The views of a scene show one set of named points, each view turned or mirrored, and shifted as a whole, with a little noise and some points left out.
(in the rows, 128 means zero)

Scene 1
View 1
(111): [ 86 124 119 208 118  78 135 154 145  87 143 114 123  58 154 137 126 102
 187 144 184 107 172 136]
(24): [126 128 118 181 177  77 137 118 118  81 162 107 125  51 157 147 114 117
 137 148 180 118 165 129]
(12): [174 106 166 167 159  63  89  92 141 122 179 143 172 104 134 187 136 126
  93 123 133 117 131 120]
(257): [162 170 112 134 163 105 128 102 125 108 129 131 112  90 158 162 148 113
 151 126 177 140 167 155]
(264): [145 165 103 117 199  96 171  73  86  91 136 124 116  83 182 197  83 106
 150 124 190 160 181 190]
(229): [194 146 149 136 143  92  87  98 139 136 149 154 146 127 138 182 170 120
 114 114 140 130 137 134]
(84): [ 94 121 143 198  71  92 133 144 151 110 128 138 136 100 151 154 125 104
 214 115 161 120 165 164]
(213): [158 145 128 159 100 120 121 134 107 112 141 140 113 117 160 151 160 121
 163 117 155 129 159 148]
(144): [170 130 155 167  81 142 135 112  98 115 145 138 120 132 156 140 141 143
 180  94 130 144 159 163]
(86): [141 125 150 170 103  91 116 118 137 122 144 149 145 119 149 176 134 112
 163 109 147 127 153 157]
(151): [114 143 123 167  60  94 120 164 126 125 122 158 126 136 165 186 149  86
 195 115 170 117 162 169]
(155): [114 119 111 178 124  72 139 158  79  91 164 133 127 100 182 192 109  92
 142 142 182 109 162 149]
(138): [148 144 147 156 102 128 146  95 125 115 124 139 124 115 155 152 126 128
 201  94 147 153 167 182]
(183): [153 126 137 174 158  63  88 125 156 113 162 132 147  81 136 163 161 112
 110 141 160 105 141 108]
(162): [ 91 113 135 192  74 110 179 134  87  92 138 132 124 108 181 163  78 113
 225 107 165 139 180 196]
(277): [149 151 130 159 123 108 122 117 137 113 131 133 120  95 149 146 154 119
 171 120 162 131 162 150]
(236): [171 138 139 150 182 122 159  61  92  90 157 109 122  75 160 143  98 150
 146 114 153 159 169 163]
(67): [174 130 145 145 103 112 125 113  87 123 152 155 136 147 165 192 132 120
 145 102 141 138 151 169]
View 2
(264): [153 114 175 147  88 147 132 132  95 136 187 139  44  99 169 101 169 152
 189 125 121 200 141 151]
(144): [123 108 186 209 117 124  67 148  89 111 162 110 143 105 124 117 125 167
  92 129 128 161  94  84]
(12): [127 110 104 150 175 106 130 202 139 120 166 105  77  59 115 164 177 143
 103 104 116 151  79  84]
(229): [124  95 123 160 154 120  91 178 135 171 171 102  88  98 125 158 156 147
  98  98 127 129  85  97]
(162): [128 122 206 237 100 135 122 131  53  53 201  87 121  98 156  68 152 152
 139 163 144 200 131  65]
(257): [156 112 165 154 131 145 100 153 129 149 185 125  77 126 159 105 139 148
 143 118 136 149 123 113]
(155): [157 128 160 193 133 142 169 180  84  88 242  82  79  90 137  92 170 143
 136 112 109 161 114 102]
(86): [120 103 148 200 144 123 105 163 106 116 185  84 104  96 141 122 160 143
 108 131 145 155 102  63]
(67): [115  99 157 203 109 123  94 152  79 142 189  90 110  90 122 135 157 158
 104 109 117 158  89 106]
(236): [153 127 179 140 113 127 103 154 116 100 140 166  85  85 142 117 140 165
 148 127 112 199 117 130]
(111): [174 139 174 186 174 144 146 183 127  53 214  97  98 117 160  63 135 135
 130 145 146 150 133  51]
(183): [157 120 118 149 190 126 136 207 156 116 193 100  79  95 134 129 153 135
 111 107 129 127  97  76]
(213): [144 113 176 199 133 137  90 162 106 126 197  98 120 123 135 105 127 154
 102 119 130 136 103  89]
(24): [179 140 161 147 161 141 154 189 134  73 196 128  72  95 150  91 146 143
 145 123 120 163 125  98]
(138): [120 103 183 201 113 127  73 131  94 118 160 112 118 112 153 107 138 156
 123 147 151 175 116  78]
View 3
(138): [114 132 127 122  90 125 121 147 193 165  91  98 132 125 114 130  93 146
  74 133  69 164 118 119]
(144): [ 93 159 145 132  90 126 103 132 171 159  81 117 126 122 116 128  77 164
  76 120  48 176 101 103]
(151): [131 175  75 139  80 105  96 115 138 186 153  84 115 103 108 154  87 154
  74 142  82 158  92 144]
(183): [145 136  91 148 132 126  95 148  98 117 170 125  78 118  95 137 118 141
 105  81  44 150 170  71]
(155): [101 136  99 152 105 157 103 128 132 175 203 111  69 130  76 137 120 137
 107 109  64 168  93 148]
(84): [122 153  83 151  77  99 110 180 157 182 152  81 126 129  99 167  72 154
  82 143  81 158 108 125]
(67): [112 158 129 107 108 138  89  98 153 156 114 124 110 117 119  94  98 133
  83 106  58 172 103 124]
(277): [126 131 110 144 103 127 119 138 158 146 117 102 104 113 104 156 113 161
  82 119  59 156 140 100]
(213): [110 150 119 144 100 132 106 113 148 154 114 109  99 107 107 150 105 168
  80 116  52 165 114 108]
(24): [106  99 114 165 120 161 128 174 146 141 183 117  67 141  69 153 134 144
 114  97  49 157 147 103]
(12): [139 143 113 114 140 126  75 162 104 112 163 145  97 139 107  80  95 107
 110  67  45 162 163  70]
(86): [132 153 102 125 102 113  95 145 142 154 138 108 116 121 111 122  88 135
  85 113  66 161 126 110]
(236): [ 90  83 163 126 121 176 137 164 199 135 109 131  94 151  91 109 132 132
 102  96  46 169 143 103]
(111): [111 124  86 185  96 129 125 188 138 165 187  91  83 135  70 191 104 166
 103 125  64 155 128 111]
(257): [132 103 116 132 117 153 133 115 171 138 117 107  87 110 100 145 148 149
  86 110  57 151 152 112]
(264): [115  64 130 107 122 193 149 122 212 158 145 110  78 139  85 107 172 111
  98 111  75 157 135 159]
(162): [ 80 138 115 143  69 137 120 173 198 210 153  86 122 150  88 144  77 143
  87 150  85 175  68 165]
View 4
(229): [154 190 158 117 183 110  86 123 100 131 125  97 135 156 137 123 144  89
 116 114 100 131 138 110]
(277): [156 142 165 122 162  92 131 134 134 125  98 142 151 136 144 130 134 142
 110 125 114 158 133 127]
(138): [139 139 179 135 140 103 159 134 160 140  89 144 120 143 179  97 161 127
  84 133 108 168 121 139]
(183): [155 170 146 127 204 110  81 150  99  90 111 105 182 146 110 146 127 136
 121 149 101 142 165 121]
(84): [127  97 179 133 178  95 176 163 166 121 102 143 165 117 163 120 158 155
 107 151 121 153 163 175]
(162): [114 109 179 163 120 136 198 154 192 127  60 150 146 121 186 135 174 150
  77 164 135 165 156 183]
(151): [134 102 186 116 159 104 170 134 153 151 113 134 155 103 159 156 161 123
 128 111 140 132 162 171]
(264): [149 156 180 136  87 168 103  85 115 107  29 132 122 133 133 166 176 128
  53 152  89 211 122 129]
(86): [133 145 171 134 176 114 135 146 138 127 110 113 145 138 156 120 160 115
 104 140 113 139 155 149]
(144): [143 170 157 152 143 104 160 149 170 149  98 141 126 159 190 102 137 121
  99 123 132 138 120 126]
(257): [165 154 169 118 137 112 106 106 114 118  76 139 139 137 132 145 142 138
  93 126 100 181 120 112]
(24): [153 158 146 148 156 134 102 148 123  73  56 134 183 140 117 162 131 170
  89 175 103 181 154 130]
(236): [151 193 151 160 117 141 108 131 137  99  44 136 126 171 154 116 145 139
  55 165  92 192 111 106]
(111): [144 112 157 141 173 104 144 166 147  85  75 152 198 118 128 156 130 190
 108 169 119 170 166 156]

Which points are out of place in each view (at most two, in the order of its rows)? Write none if all are in place.
view 1 => (111)
view 2 => (155)
view 3 => (151), (12)
view 4 => (277)
